A landscape with many valleys, sampled at points; each row gives a point and its height.
From any point a ball takes the steepest step (drop divided by distance) to one of its 2 nearest points. It stops when none of these is lower. Distance is the straight distance between rows; heights are no part of it.
K962: [-30  -7 -38   8 -20  16  17  12  12  25  10  -1   0 -31 -14 -25  47  -1
  24  -6   3  -6  22  41  -5 -18 -22 -38 -35  20  62  -2 -17 -47 -37 -11
  -4  16  22 -12  14]  height 6.38
K140: [  5  62  12   0  59   7 -10 -13  -2 -32  23 -23 -19  16  26   4 -38 -31
 -24   9  45 -21  -4  -9   4  15   5  17  43  -4 -41 -38 -25  42 -12  46
  23 -21   5  -3 -10]  height 7.21
K259: [  9   7  43 -29   0 -28  -8 -13  -6 -10 -26 -36 -13  10  14   8  10   9
  21  19   9  14 -23 -28   2  -6  23   7 -42  13  -6   0  10  19  13  -3
   5 -31   9   0 -16]  height 4.40
K370: [ 31 -27  23  50   3 -27  34 -31 -18 -24  19  30   6 -25 -35   8   9   6
   6  41  -3   5  -5 -16 -26   4 -13  11  18 -16  -8  -5 -29  33 -37  -4
  29  12  -2   4   1]  height 8.37
K564: [ 32 -44 -11  -5 -21 -39   2   1  11   9  13  19   5 -31 -41  32  26  42
  30  14 -22   8  18   4 -12   6   3   2   6 -24   6  18  15 -14  -5 -46
   0  25 -36 -35  17]  height 3.49
K219: [ -1 -30  -1  27 -34   8  -3  -5 -51   1  28  49  16 -22 -10 -26 -31 -27
  36 -38 -11  20 -28 -25   5  -9  12  69 -21 -21  15 -11 -11  17  10 -28
  -4 -30  24  23 -18]  height 6.77
K764: [-36 -27 -15  17  -8   9 -15 -27 -16 -36  10  55  48  19  -4   8 -42 -28
 -10  -4 -38  26   6 -24  19 -10 -10  24  35 -35   5  33 -19 -16  19 -14
  10  32 -25  28 -19]  height 6.17
K551: [ -2  -5   7 -28 -10   2  31  13  18  23 -32 -34 -11   7   4 -11  25  12
 -24  18  24   9 -34  21   0  -8   2 -18 -37  52 -32 -22  24  -1  -2  10
 -18 -20   9 -10 -25]  height 2.73
K658: [  6 -20   0   3 -13  29   3  33 -19  -1  -9  36   0   3 -16 -28   0   0
   7 -31 -13   0 -35 -32 -19 -26 -13  51  27 -10  18 -13  18   8  28 -30
 -29 -27  13  16  -6]  height 7.06
K229: [ 17   0  11  42   8 -34  12 -21  -3  -8  50   0  -7 -39   8  -5 -26 -12
   6   0  50   5   7  23  -1  16  36  -4  -7   1 -23   2   4  13 -29  44
  27   2  -1 -15  25]  height 7.78
K20: [  8  26 -23   1 -11 -11 -39  13  -8  43  42 -16 -40 -29  -1  -6  28   4
  14 -66  19 -38  20  20   4  12  15   0 -18  21  25  -9  29 -24  14   3
 -38 -27 -29 -50  11]  height 2.57
K456: [ -8   3 -30 -11  -2  38 -10 -22 -29  31 -20 -60 -16  23 -11  -4  31 -15
 -20  50 -69 -32  21 -44 -26   0 -25 -48 -33  50  -7  25  25 -16  14  25
  10  -5 -36  31 -37]  height 6.78
K106: [ 20 -37  37  37   1 -17  27 -23 -16 -36  16  36  11 -27 -22  10 -18  -2
  12  25  12  24 -25 -15 -20   8   9  48   5 -20  -7  -6 -35  43 -37 -10
  12  -8  23  -9  -8]  height 8.46
K531: [ 41 -42   6 -26   8 -31  34   1  26  -9 -25  35  37 -10 -16  40 -26  35
   7  19 -32  20 -10  12  13  -9  13  -4  17 -36 -45  18  -2  16  -3 -30
  14  46   1   3   7]  height 2.67
K213: [ 26 -15  -3   9  -4  61  10  46 -23  11 -38  43   4  10 -33 -31  15  -1
 -12 -12 -39 -26 -24 -32 -23 -40 -24  37  42   1  20  -9  27  12  30 -19
 -29  -8   6  20 -21]  height 7.18
K468: [-11   7  -5 -14  -8 -13 -17  25  18  28  12 -14 -23 -10   9  -1   8  14
  12 -54  39  -2  20  29  -2  15  26   0 -13  10   6   1   7 -14  15  -2
 -22  -5 -18 -40  18]  height 3.32
K290: [-42 -38 -30  13 -34  35 -19   4  16   0  17  52  27 -21 -12  14   8   6
  31 -10  -6  27  28   2  11  -8 -20  10   5 -42  49  16 -44 -50 -19 -36
 -12  34  15   4  41]  height 5.58
K651: [ 10  47  35 -19  29  -5 -13  -9   3 -47  11 -46 -17  24  19  14   7 -14
  10  22  11  -4  -8 -16  -6   8 -10   5  19 -26   4  -4 -31  33 -18   8
  26 -32   2 -16  -8]  height 3.86
K478: [  1  -4 -39   1 -26  -2 -38   7   7  29  12  13 -18   7 -17   4  13  16
   9 -54 -25 -20  31   5  -8  11   9 -12  19  -1  37  24  32 -40  46 -36
 -28   9 -43 -12  32]  height 4.28
K802: [ 25  35  38  -4  37  14   8  22 -11  -1   5 -40 -34   7   1  -5  23   7
 -34   3  41 -28 -40  18 -25   6  -1  20   5   6 -17 -59  19  31  -7  45
 -10 -43  -6 -29 -22]  height 7.71
K96: [-19  21 -32  15   5   9   0 -13  16   7  -3  17  19  26  21   6 -37 -29
 -26 -25  16   2  15   8  16   0  14 -23  45  12  -5   8 -11 -17  21  28
   3  33   3  26  20]  height 8.19
K239: [ 24   1   8   1  20  60   2  55   3  -2 -46  27   8  23  -6 -36   5  -1
 -40  -2 -36 -24 -15 -24 -30 -19 -27  23  52   2  -1 -22  13  19  28   2
 -22  -6   2   6 -29]  height 7.28
K358: [-14  56   6 -30  30  -3 -29  17  24 -61  13  -1  -8  26  18  17  -3   8
  -4   9  31   8  18  33  19  36  -3  12  37 -38 -11 -19 -48  23 -26   1
  20  -5  15 -27   8]  height 4.38
K975: [-28   0  -5   3   1  -9  12   9  25   4  21  31  12 -19  27  -9 -38 -18
   1 -30  41  31  13  29  21  -1  16  11  -3 -15   2  -1 -39  -2 -40  25
  -1  28  47  -8  24]  height 7.56
K430: [ 11  41  23  14  49  -6  -7   1 -15 -38  40  -4 -26   6  19   8 -22 -11
 -20 -13  49  -1 -14   8   1  25  17  39  46 -18 -32 -36 -16  37  -6  33
   9 -29   7 -33  -5]  height 7.42
K935: [  0 -29  12 -32  12  -3  15   9  22 -10 -50 -21   6  12  -8  26  40  30
 -10  64 -10  13   3  14   4   0 -14 -44 -24   1  -7  15 -17  -5 -30  -8
  12  14  13  -1 -25]  height 1.80
K285: [ -5   6  -1  45  10 -23  19 -36 -11 -19  35 -13   1 -36   1 -11  12 -15
   6  39  41  -7  22  -1   1  19  -5 -32 -23   8  15  -7 -31  -5 -61  31
  32   7  14 -19  15]  height 8.05
K39: [-16  -7   5 -46 -25 -32 -15 -37   6  12 -40 -52 -16  27   9  46  13  19
  33  21 -39  25   3 -16  16   2  22 -36 -50   5 -13  53  16 -24  27 -37
  13   1 -22   3  -3]  height 5.76
K29: [-33 -15 -43  16 -35  13 -21  12   5  18  36  37   9 -29 -13  -6  -5 -10
  33 -46  -2  25  24   7  -3  -2  -6   1   8 -16  45   8 -12 -34  -8 -36
 -13  11   6  -9  35]  height 5.27
K333: [ 37 -42   1 -28   8   2  19  55  26 -15 -47  43  26   4 -18  11   1  44
   0  31 -45   2  -6  17  -2  -5  -3   1  16 -32 -20   6   3  12  -5 -36
 -10  23  -3  -7  -4]  height 2.13
K656: [  6 -35  15  16 -18  30  25   6 -39  -6  -6  50  22  -9 -14 -18 -30 -20
  19 -19 -14  29 -57 -39  -7 -33 -13  52  -4 -17   8 -15   0  21  28 -28
 -17 -28  26  38 -18]  height 6.92
K173: [-24 -35  42 -46 -37 -41   7  -3  25   9 -44 -32  -7  -1  23  32 -10  17
  39 -12   9  52  -7  -5  20   0  48  -7 -74  11 -17  23  10  -7  -5 -28
  -8 -17  11 -14   5]  height 3.91
K727: [ 38   5   4   2   1  16   0   7 -28  30 -27 -20 -24  17 -20  -6  29   2
 -18  32 -55 -30  -7 -33 -19 -10 -12  -5  -2  22  -6  17  46  -6  22   2
 -12   6 -24  18 -33]  height 3.35
K587: [ -3  52   4  43  39  10  -4   9 -15 -41  29  -5 -19  -7   2 -15  14  -2
 -13  12  25 -24   7  15 -23  20 -20  17  34 -14  35 -32 -36  22 -21  16
  13 -16   8 -35 -13]  height 8.20
K966: [ -2  26  15  23 -14  -1 -17  36 -34  14  18 -20 -31 -19   2 -29  25  -3
  30 -44  17 -41  -9  10   0   9   5  19 -66  29  27 -17  14   3   2  18
 -32 -45 -17 -31 -18]  height 0.82
K330: [ -5  35 -37 -14  18  11 -26 -13  -2  19 -11 -33  -8  37  21   4 -21 -16
 -25  -2 -36 -22  25 -16  -1 -13  -7 -53  21   8 -27  25  15 -21  38  25
   8  24 -35  28  -8]  height 6.19
K50: [-20  22 -24  40   2   9  25  -6  -7  -9   9 -16  11 -26  -3 -24  18 -12
 -13  24  23 -25  26   9 -14   5 -34 -32 -13  30  39 -12 -29 -20 -36  40
  14   4  22  -9   5]  height 8.24
K539: [  2 -21 -21  16 -27  -3  11 -48 -13  20 -24 -30  -9  -1 -14  -9  20  -3
  -4  45 -28  -2   8 -27 -22  -5  -8 -47 -40  41 -13  23   8 -17 -10   8
  17   4 -19  26 -13]  height 6.95
K147: [ 10   7  -4  13 -14   2 -41   5 -52  26  21 -19   7  -7  12 -33   2 -36
  22 -80  -2 -44 -16 -10  22   5  41  22 -24  22 -11  -4  71  12  43  15
 -32 -20 -14   7   3]  height 1.95
K182: [ 10  -1 -17 -14  -6  -2 -32  20   7  22   1   8 -15   2   1   3  17  15
   7 -45   2 -17   9  14   7   3  16   4  25   7   5  -1  34 -17  45 -21
 -24   1 -33 -27  15]  height 3.89
K401: [ 13 -40  15  -5 -25 -30  -5  -4   8 -23 -12  19   4  -9 -16  41  23  34
  38   4 -27  21   8 -13 -17   5   4  10  -7 -20  30  24  -1  -4   7 -57
   2  11 -15 -21   5]  height 3.05
K964: [ 27   0   9   6 -19 -10 -25   7 -29  42   4  -8   2  -9 -15 -11  13  -7
  20 -64 -19 -25 -32 -18  14  -4  19  38  -6  23  -3   4  70   6  50 -10
 -45  -9 -10  12  -7]  height 2.85
K343: [ 14 -22  12 -18 -24 -16  -3 -13  12  38 -20   5  15   1   2   6 -32   2
  25 -45 -17  24 -40 -24  26 -32  41  19 -10  14 -28  20  42 -15  54 -26
 -24  -6   1  30   8]  height 4.14
K545: [ 37 -36  28  -5  12 -44  30 -20  10  -3 -22   5  13 -13 -15  22 -11  27
  10  41  -6  25 -10  -6   5  -5  18  -8  -9  -9 -43  10  10  23  -3 -11
  30  22 -11   3   8]  height 3.18
K617: [-54 -27 -21  17 -20  46   7 -13  -1  14  -1  54  46  -3   5   3 -28 -21
   0   9 -25  14   8 -26   9 -28 -52 -10   4  -9  31  26 -20 -29   1  -1
  -4  24  12  51   4]  height 6.16
K643: [ 24 -42   7  29   4 -31  34 -20   7   2  27  16   9 -46 -16  -4 -24  -1
   6  20  38  21  -6  19  -4  -4   5 -10   0   7 -24  -5  -5   6 -31  23
  19   6  21   1  28]  height 7.98
K199: [ 10  10  24  43  -1   7  -7  -6 -36 -52  27   8 -14  10 -26   2  22 -12
   8  44 -22 -16   4 -30 -22   4 -23  30  18 -25  30   0 -23  31  -6 -13
  19 -21   2  -3 -19]  height 8.44
K304: [-28  15  -4   1   0  30 -24  27  27 -53  -6  75  28  17 -10   0  23   4
  -7  -4 -10   8  18  17   5  20 -17  45  46 -49  43 -13 -47  14  -8 -55
  -9   5  23 -28   9]  height 1.69
K878: [ 11  16 -18  20 -15  12  -8  10 -26  25  33 -19 -31 -23  -6 -34  29  -3
   4 -48  10 -46  -9  26 -17   7 -10   1 -23  46  25 -34  38 -15   6  19
 -38 -40 -24 -33   3]  height 1.82
K814: [-35 -34 -41  23 -23  32 -10  -8 -18   3  21  61  36   0 -15  -7 -29 -30
  -5  -6 -25  14  16  -2   3 -21 -27  18  34 -27  25  21 -18 -30   0 -18
   5  30   3  32  20]  height 5.92
K697: [-29   3   6  -7  -4  10  10  37  16   7  15  32   6 -10  16 -24 -39  -9
   1 -53  46  40  -9  29   7   0   9  38  12  -5   3 -29 -26  -1 -12  11
  -9  -5  36  -8  12]  height 7.37
K615: [ -2 -13   2 -17 -38  -6 -21   7 -14  39 -21 -16  -3   5  15 -16  -3  -2
  19 -56 -21 -10 -27 -26  25  -9  27  20 -42  26   0  22  56  -7  55 -20
 -35 -26  -5  16   2]  height 3.51
K792: [ 31   9  30 -22  39 -39   6   3  29 -34  12   4  -6  -1   2  40 -16  35
   2  19  31  20   0  36  11  23  27  10  43 -35 -51 -12  -5  32 -11   8
  13  23 -12 -24  15]  height 3.24
K57: [ -2 -33  23 -37 -16 -44  16   3  29  -5 -22 -28  -5  -8   4  38  22  23
  20  12  12  42  -5  24   7   6  18 -17 -32  -9  -7   8   0 -11  -7 -27
   5   8   8 -30   9]  height 3.19
K553: [ 19   0  25  -4   6 -41  12 -40   1  -3 -25 -39  -7  -5   9  14 -16   6
   3  31   0  17 -18 -20   3   3  33 -10 -26   6 -41  -5  12  22  -9  18
  20  -9  -5  -2  13]  height 3.81
K952: [-22 -14  14  22 -24 -11  -8 -14 -30 -20  15  29  14  -9  -1 -10 -26 -40
  18 -30 -11  13 -16 -30   4   7  12  50 -21 -13  21  17 -10  14   1  -8
  -6 -15  12  19  -9]  height 6.59
K623: [  6 -27 -27 -14  -5  26  12  23  12  29 -40  25  19   8 -10  -3 -13  -3
 -11  13 -46   0  -1 -12  -7 -23 -18 -26  10   6  10  26  14 -26  18 -14
  -8  24  -8  35  -4]  height 2.28
K627: [-27  -8  30 -30 -24 -29   0 -13  -1 -11 -33 -35   1  15  31  15 -20   5
  18   5  10  27 -12 -22  25   5  30   1 -65  10 -12  23  -6  15  -4  -9
  -3 -28  22   4  -4]  height 4.49
K49: [ -3 -15 -22  -9 -27  39   3 -39 -20  32 -52 -54 -16  16 -18  10  23  -1
 -12  79 -55  -1  -3 -32 -24   7 -15 -58 -47  56 -24  37  15 -15  10   9
  11  -4  -4  29 -43]  height 6.99
K91: [ 22 -30   7 -34   2  10  27  32  28  10 -45  20  20  11  -4   2 -13  24
  -2  12 -24  12  -8   0  -3 -12  -5  -5   9  -4 -14  23  17  -4  18 -32
  -4  15   3  13 -17]  height 1.57
K231: [ 33  28  21  -3  36  -3  -7   4  -1 -44  14 -11 -13  20  -1   8  16  14
  -2  37  -7 -14   2  -3 -13  11  -9   4  41 -26  -9  -8 -22  40 -20   7
  28  -8 -11 -18  -7]  height 3.31
K359: [ -3  44   7  16  37   7   3  37  13 -24  15   0 -16  -6  24 -19  -4  -3
 -20 -10  57 -19  -4  33  -7  14 -11  15  23  10  10 -46 -35   3 -20  44
   0 -26  33 -31  -5]  height 8.06
K298: [ 12  24  20   7  27  41  11  36  -5   8 -45 -12  -3  29   1 -36  35   1
 -38  12  -7 -47 -22 -16 -21 -17 -31   7  15  31   8 -29  19  13  28  22
 -24 -20   5   9 -48]  height 7.40
K511: [ -3   0 -23   5  -6 -20  -3   7  11  -1  32   7  -4 -20 -17   5  31  21
   4   2  26   0  38  39  -4  17  10 -33  -4  -3  31  -6 -23 -32 -37   2
   0  22 -10 -35  41]  height 4.50
K824: [-37 -40 -32   2 -33  32  -1   8  17   4  11  27  23 -10 -11   2  34   6
  17   4 -17   0  32   1  10 -10 -37 -20 -11 -24  79  26 -25 -43 -19 -31
 -13  30  11  11  25]  height 5.86
K819: [-32  -2 -11  19  -3 -17   8 -37   7  -1   9  26  39   5  14   3 -54 -39
 -13 -18   6  32   2 -21  18  -6  -3  18  15   7  -8   8 -13 -16   6  11
   9  19   9  39   8]  height 7.97
K313: [ 10  -7 -26   9 -17  -4   5 -27   3  65 -14  -4   5 -13   7 -27 -30  -7
  -7 -32 -10  -6 -12 -17  22 -25  14 -11  -5  33 -34   6  54  -6  39  15
 -14   2  -7  35   7]  height 5.13
K955: [-10  10  56  -2 -19   9 -11  48 -24  14  -5 -26  -9   7  12 -31  19  -4
  45 -33  13 -23 -26  -6  15  16  17  36 -81  22  28 -20   0  22  21   0
 -37 -68  11 -12 -29]  height 2.05
K621: [ 21   9  34   6  18  -6   2  21   4 -63   0  18  -2   9 -21   4  32  25
  -7  40 -11  -8   6  16 -26  16 -26  15  28 -36   9 -27 -36  40 -26  -5
  13  -1   0 -23  -7]  height 2.87
K567: [ 34 -13  36 -26  30 -43  18 -18  22 -25 -17  -6  15  -2   7  37 -10  31
   6  45   5  36   3   7  12   5  23 -18  11 -30 -62  -6 -19  32 -18   2
  32  26  -6 -24  12]  height 2.61
K704: [  4 -32  12 -61  16   3  44  36  54   7 -51 -18   9  14  -9  16  27  35
 -19  38   5  23 -24  45   2   1   5 -35 -20  10 -36  -9  -7  -4 -14   2
  -3  15  10 -12 -24]  height 2.52
K2: [ 10  34  38   2  35   6  30  21  12 -30  -8 -22  -2   3  24 -13  -2  -1
 -32  18  63 -11 -19  25  -7   8  -4  10  10  12 -17 -54 -20  30 -18  41
  -7 -21  14 -18 -16]  height 7.89
K216: [ -3  19 -29  -6  22  12  14   8  31  31   9  29  17   5  18 -31 -50 -16
 -39 -53  41  -3  11  35  26 -12  17  -7  57  15 -30 -13  11 -10  29  21
  -2  26  19  20  27]  height 8.40
K447: [-30 -22 -14  38   5  14  20 -29 -22 -20  24  55  29 -13 -10  -8 -28 -29
 -19   3   6  25  -9  -7  -6   0 -21  55  16 -26  20 -16 -46  11 -22  -9
   9  14  23  24 -15]  height 8.18
K608: [  7 -24   5 -24   8  20  17  15   0  -4 -51 -31 -15  29  -9  16  51  10
 -15  71 -53   1   3 -11 -25  -6 -20 -47 -34  11  -2  13  -3  11 -17  -7
  13   2   6   0 -37]  height 2.41
K222: [ 26  21   9 -28   6  12 -26  -4 -20  37 -32 -29 -27  34   3   0   5   6
  -7  -2 -53 -33 -12 -20  12 -18  12   0   7  12 -33  15  62 -10  54  -3
 -13  14 -30   7 -19]  height 3.83
K949: [ 18 -11 -28  -5 -19 -19   8 -30   4  50   0 -35 -14 -19  14  -6 -22  -4
  -5   1   7   3 -17  13  20 -11  29 -29 -24  50 -53   7  59 -21  30  22
 -14   9 -13   6   5]  height 5.52
K95: [ 11  23   5 -25 -13   3 -51 -18 -22  30 -11 -44 -31  34   7  18  10   0
  22 -21 -52 -29 -14 -40  14  -4  13  -2 -26  12 -13  27  62  -6  64 -12
 -18  -1 -23  17 -14]  height 4.23
K912: [ -1  -8 -13  -2 -26   2 -14 -23  -6  42 -19   1  40   8  25 -24 -55 -17
  -3 -63 -16   6 -24 -31  37 -34  38   2  -2  23 -30   9  36  -3  51   0
 -19 -10  10  50   8]  height 4.67
K734: [  4  64   4 -19  55   4 -11 -17   2 -22  32 -52 -27  -3  33   1 -21 -11
 -18   9  58 -29   1  -1   5  14  -1 -14  15 -13 -34 -26  -7  23 -31  53
  26 -38  -1 -14  -7]  height 6.98
K349: [-37  15   8  -7 -22  10  -5  21   5   3   4  12  14   3  24 -19 -31 -29
  29 -69  17  12   0   0  16   7  20  29 -22   0  32  -4 -21  -5  14  -3
 -15 -19  31   9  -3]  height 7.14
K910: [  5   7  17 -21 -18 -25 -55 -37 -31  13   1 -48  -6  25  20  19 -20  -8
  33 -26 -34   5  -2 -49  21   4  34   7 -51   5 -13  46  38   0  46 -13
  -6 -25 -32  20   3]  height 4.79
K365: [ 31   5   5  42  21 -23  18 -31 -16 -35  40 -10 -11 -22  -7   3  21  10
   2  55  15  -2  22  -3 -20  19 -17  -2   9 -16   2  -5 -21  18 -43  16
  38  14  -3 -12  11]  height 8.23
K591: [ 17  29   1 -19  33 -35 -10 -24  19   3  22 -34 -32  -4  22  24 -21   5
  -5 -10  45   1   8  20  15   8  35 -27  10  -4 -51  -4  20   3  -9  27
  23   9 -25 -10  14]  height 6.29
K635: [  7  -7  40  15  24 -29   9 -18 -12 -52  -1  21  14  12 -11  19 -26  -9
  -1  18  15  23 -27 -16   4   4  14  46  12 -38 -19  -1 -25  46  -5  -1
  17  -4  12  -7 -14]  height 8.58
K839: [ 28  12  20  -1  13  26  24  25  -6   6 -19  -9 -17  -5  -5 -26  22   8
 -25   9  11 -33 -32   2 -18 -13 -21  16   2  32  -3 -35  23  14  -4  24
 -22 -19   4   7 -22]  height 7.54
K664: [-19   2  -1 -35 -32 -16 -42 -47 -15   8 -10 -71 -26  32  34  27  -2  -8
  35   1 -43  12  -3 -36  19   8  26 -23 -58  12  -2  59  29 -10  28 -21
  10 -25 -34  17  -5]  height 5.29
K630: [ 18   0  15 -12  10  27  13   5 -22   4 -45 -39 -28  26 -27  -6  50   9
 -11  55 -39 -20 -13 -30 -26  -6 -28 -16 -22  22   8  12  23   7  12  -1
  -6 -13 -15  -5 -44]  height 2.91
K174: [-37  57  12 -21  27   5 -20  23  11 -40  15 -29  -4  30  38  13   0  -7
  -3   7  28  -6  14  -1  11  16   6   6  12 -14  15  -3 -40  14 -18  16
  16 -17  19  -2   2]  height 4.53
K62: [-12  26   6  26  -1  13  -8  11 -18 -40   9  23 -19   5  -5 -12  25  -9
   9  -4 -10 -22  12 -15 -18  -1 -23  21  19  -3  40  -8 -32  10  -5  -5
   3 -18  -3 -18  -5]  height 8.33
K575: [  3  -4 -23  14 -15   2 -14  11  18   2  22  34   7 -19 -18 -13  14   5
  -1 -28  15  -7  41  31  -7  10  -3 -10  27 -13  41  -2 -11 -27 -16  -7
  -2  20  -2 -21  44]  height 4.89
K211: [ -5  17  15  35  19   6  -8 -18 -32 -52  14  22  16  29 -12  17  -5 -23
 -12  32 -29   1   3 -34 -18  14 -27  25  23 -32  12  10 -36  25  -7   3
  30   1 -13  14 -23]  height 8.55
K356: [-24 -12  16 -16 -16   3   6  13  15 -15 -13  14  18   2  11 -10   2  -3
  15 -18  12  26  -2  -4  -1  -1  -4  16  -8   1  20   5  -8   4  -5 -19
   4 -11  32   5   0]  height 6.89
K76: [  1 -21   5  38   6  18  55  13  -7  10  15  45  30 -42 -24 -28   4   6
 -21  36  14  18 -10   6 -23  -7 -54   9   3  -6  14 -47 -41   7 -54  10
  20  12  51  10   0]  height 7.94
K936: [ -8  30   7 -28 -14   1 -27  20 -16  25  10 -40 -21  15  26  -8   6  -4
  14 -68  20 -33  -9  -1  16  12  25  14 -35  21  -7  -6  53   8  39  22
 -37 -23 -15 -21  -3]  height 0.40
K435: [ 15 -13 -18 -17  -8 -28 -10   8  16   4   9  -5  -7  -7 -21  26  36  36
  15   5   1   3  37  40   2  20  10 -33   8 -24  -4   1   6 -15  -1 -26
   6  29 -32 -46  28]  height 3.97
K611: [  3  19  16 -19  26 -23 -14  -1  24 -37  21   9   2  21   9  37 -13  20
   0   0  32  20  32  36  19  30  23   4  43 -37 -22  -9 -37  20 -13   1
  17  22   3 -20  25]  height 3.82
K686: [-26  -9 -14  51  -2  13  32  -2 -15  -3  48  40  11 -42 -12 -27 -22 -29
  -9   8  18  14  -4   5 -13  -5 -36  40  13 -14  34 -29 -40   4 -38   7
  17   5  43   9   9]  height 8.07
K220: [  4 -41  19 -16 -21 -39   8 -11  23 -23 -31   5  11   1   6  42   4  24
  35  12 -11  35   7 -10  14   2  16  -8 -15 -12  11  19  -6  -6  -6 -41
  12  31   7   2  18]  height 2.46
K380: [-38   4 -37  23 -13  40  16   7  -1  37  12  34  33 -17   9 -42 -24 -20
 -21 -10  15  10  14   5   9 -19 -48 -20  18  13  22 -17 -28 -33 -17  24
  -6  13  47  46  17]  height 6.88
K892: [-20 -30  -7  36  -8 -14 -18 -39 -32 -39  28  41  10   0 -10  26 -44 -32
   9 -12 -13  22   0 -25   8   1  14  41  24 -27   6  22 -20  13   7 -21
  10  10 -14  14  -6]  height 6.35
K865: [  7  30 -25 -28  17  -4 -46  11  14  -4   7 -14  -8  29   6  19   8  14
  -8  -3 -35 -20  42   9   0   7   1 -32  36 -27  -6  30   8 -12  15 -18
  15  19 -46  -9  15]  height 5.36
K786: [  8 -28  -7  23 -34 -19   6 -42 -11  20  -1   2   1 -21  -8 -11 -10  -5
  12   7 -10   1   3 -21 -11 -16   3 -13 -24  33  12  21  13 -10   3  -6
   2  -4  -8  26   8]  height 6.69
K271: [-15  15 -47 -15 -16   9 -57  11  21  25  -9  16 -10  24  -5  21  18  13
   0 -43 -40 -18  53   6  11   9  10 -18  24 -27  25  41  19 -43  48 -48
 -17  23 -61 -21  33]  height 4.63
K849: [ 11 -21  18 -44   1   3  42  33  48  20 -26 -23  -3  -8  -9  -4  14  22
 -28  -5  22  18 -53  45  -8 -11 -11 -13  -9  20 -39 -33  13   2 -14  12
 -17 -13  11   1 -12]  height 3.11
K958: [ 21 -15  28   9  -2  12  51  18   9  25  -9 -17  -5 -31 -20 -40  15  11
 -29  28  24   4 -46   9 -23 -15 -28  13 -20  29 -12 -59  16  17 -19  23
 -20 -34  16  -1 -17]  height 7.69
K933: [-43  -1  -5  13  -4 -15   3 -35   7 -17   6  28  26  -2  22   5 -51 -34
  -6 -11  22  43   5  -6  28   4  26  15  -3  -9   5  11 -45   5 -26  27
   8  21  31  18  17]  height 7.77
K181: [ 25   5   0   1  25 -44  19 -22  14  29   5 -27 -19 -12  18  16 -30   6
 -17   5  35   0  -7  35  22  -4  35 -30   4  21 -63  -3  42   3  11  22
  10  16 -13  -2   6]  height 5.95
K934: [  0   9  25  27  28  -9  -8 -38 -29 -65  26  26   1  35  -6  18 -31 -19
 -13  24  -9  14  -9 -21 -13  10  -1  49  37 -49  -8  -9 -40  48   4 -11
  26   7 -13   3 -22]  height 8.64
K488: [-14  33  -2 -39  13  -6 -24 -10  15  -2 -10 -42 -13  41  26  20   0   4
  -7   7  -5 -10  16  -5   5   3  -5 -29  11  -1  -5  23  -4  -7   5   0
  24   9 -20  17  -5]  height 5.79
K810: [ 22  21  16  38  38 -23   1  -8  -2 -27  55   3 -20 -18  13   3 -31  -3
 -15 -10  48  -3  -7  18   0  21  42  17  23 -14 -34 -28   1  21 -17  32
  14  -4  -1 -23  10]  height 7.59
K988: [ 11 -14  10  16   5  13  60  21  14  13   6  20  13 -32 -14 -33  -2   4
 -20  22  30   9 -21  20 -26 -17 -41   7   8  13 -11 -47 -12   9 -34  27
   6  -7  39  10  -5]  height 7.83
K194: [-28   8 -47  19 -26  29  17  -3   1  43  18  24  20 -33  -3 -35  11  -6
   5  -3  11  -2  25  19  -1 -19 -33 -43 -25  23  52   9 -19 -54 -34  17
   4  28  28  27  21]  height 6.62
K529: [ 22  51   1 -29  50 -11 -11  -6   7  -3  22 -67 -41  -7  18  27 -14   4
 -15   8  54 -32 -10  18   8  15  26 -15  16 -10 -57 -18  27  13  -9  31
  21 -16 -26  -9  11]  height 6.64
K431: [  0   3 -26  21   7  16  34  10   1  27   5  -5   0 -23 -26 -37  32   2
 -23  25  17 -34   8  30 -25 -13 -32 -37 -10  37  22 -22  -3 -24 -34  19
   1  -4  14 -12  -5]  height 8.36
K434: [-12  19  -4 -21  -6  -7 -14   7   4  16 -15 -49 -31  11  27   7  22   1
  -6 -16  23 -20 -22  14   5   3  11 -20 -30  33 -25  -3  27  -7  24  19
 -21 -26   2  -6  -5]  height 1.81
K79: [-12 -22 -30 -10 -15  23  14   6  15  34 -18   3   7   2  -2 -17  12   0
 -15   8 -24 -12  19  13  -6 -12 -22 -47 -11  27  24  34   6 -41 -11  -6
   5  30   4  27  -3]  height 2.97
K798: [ -3  25 -58 -41   2   5 -51  29  27  22   2  -9 -18  24  -2  18  24  26
 -15 -15 -29 -22  64  37  16  23  17 -42  26  -9  -1  19  12 -37  28 -15
 -14  24 -44 -29  16]  height 5.01
K144: [ -8  14   7   2  12  16 -12  13   4 -70   6  47  24  21 -12  21  23  14
  -7  22 -20   3  22   9  -8  30  -9  29  38 -50  25  -4 -53  18 -19 -25
   8   4   9 -13   0]  height 2.31
K337: [  6  23 -37   7  22  21 -25 -12 -23  22   5 -41 -16  18  -2  -2  20 -23
 -26  23 -47 -44  36 -21 -22  -8 -25 -43   9  15   5  20  23 -18   0  21
  12  14 -29  13 -11]  height 6.50
K521: [-30 -16 -43 -11 -16  28  -5  15  25  18 -11  10  11 -16 -25  -3  62  14
   9   8  -4  -1  34  46   5   5 -26 -48 -16   1  67  10 -23 -56 -31 -30
 -21  22   0 -20  17]  height 6.15
K81: [-27 -29 -16  21 -45  17   5 -21  -3  29   1  26  27  -7   2  -7 -35 -14
  10  -8 -27  14   6 -32  12 -34 -28 -13 -13  15  21  17  12 -27   4  -4
  -8  -4  13  58  10]  height 6.39

Call two points neighbours if one is among the 2 nearest of the other. Go from one point of each pair to the other, from neighbour to neighbour, staying as low as possible. Name the highest point that can't be avoided.
K91 and K814: K380
K567 and K304: K174
K935 and K285: K431
K91 and K220: K627
K567 and K91: K545
K935 and K966: K849
K966 and K936: K955

Write out the way that a ball takes from each point below.
K95: K222 > K727 > K630 > K608 > K935
K211: K199 > K62 > K587 > K359 > K2 > K802 > K839 > K298 > K239 > K213 > K658 > K656 > K219 > K952 > K892 > K764 > K814
K643: K229 > K810 > K430 > K140 > K734 > K529 > K591 > K181 > K949 > K313 > K912 > K343 > K615 > K964 > K147 > K936
K686: K76 > K988 > K958 > K839 > K298 > K239 > K213 > K658 > K656 > K219 > K952 > K892 > K764 > K814
K456: K337 > K330 > K488 > K865 > K798 > K271 > K478 > K182 > K468 > K20 > K878 > K966
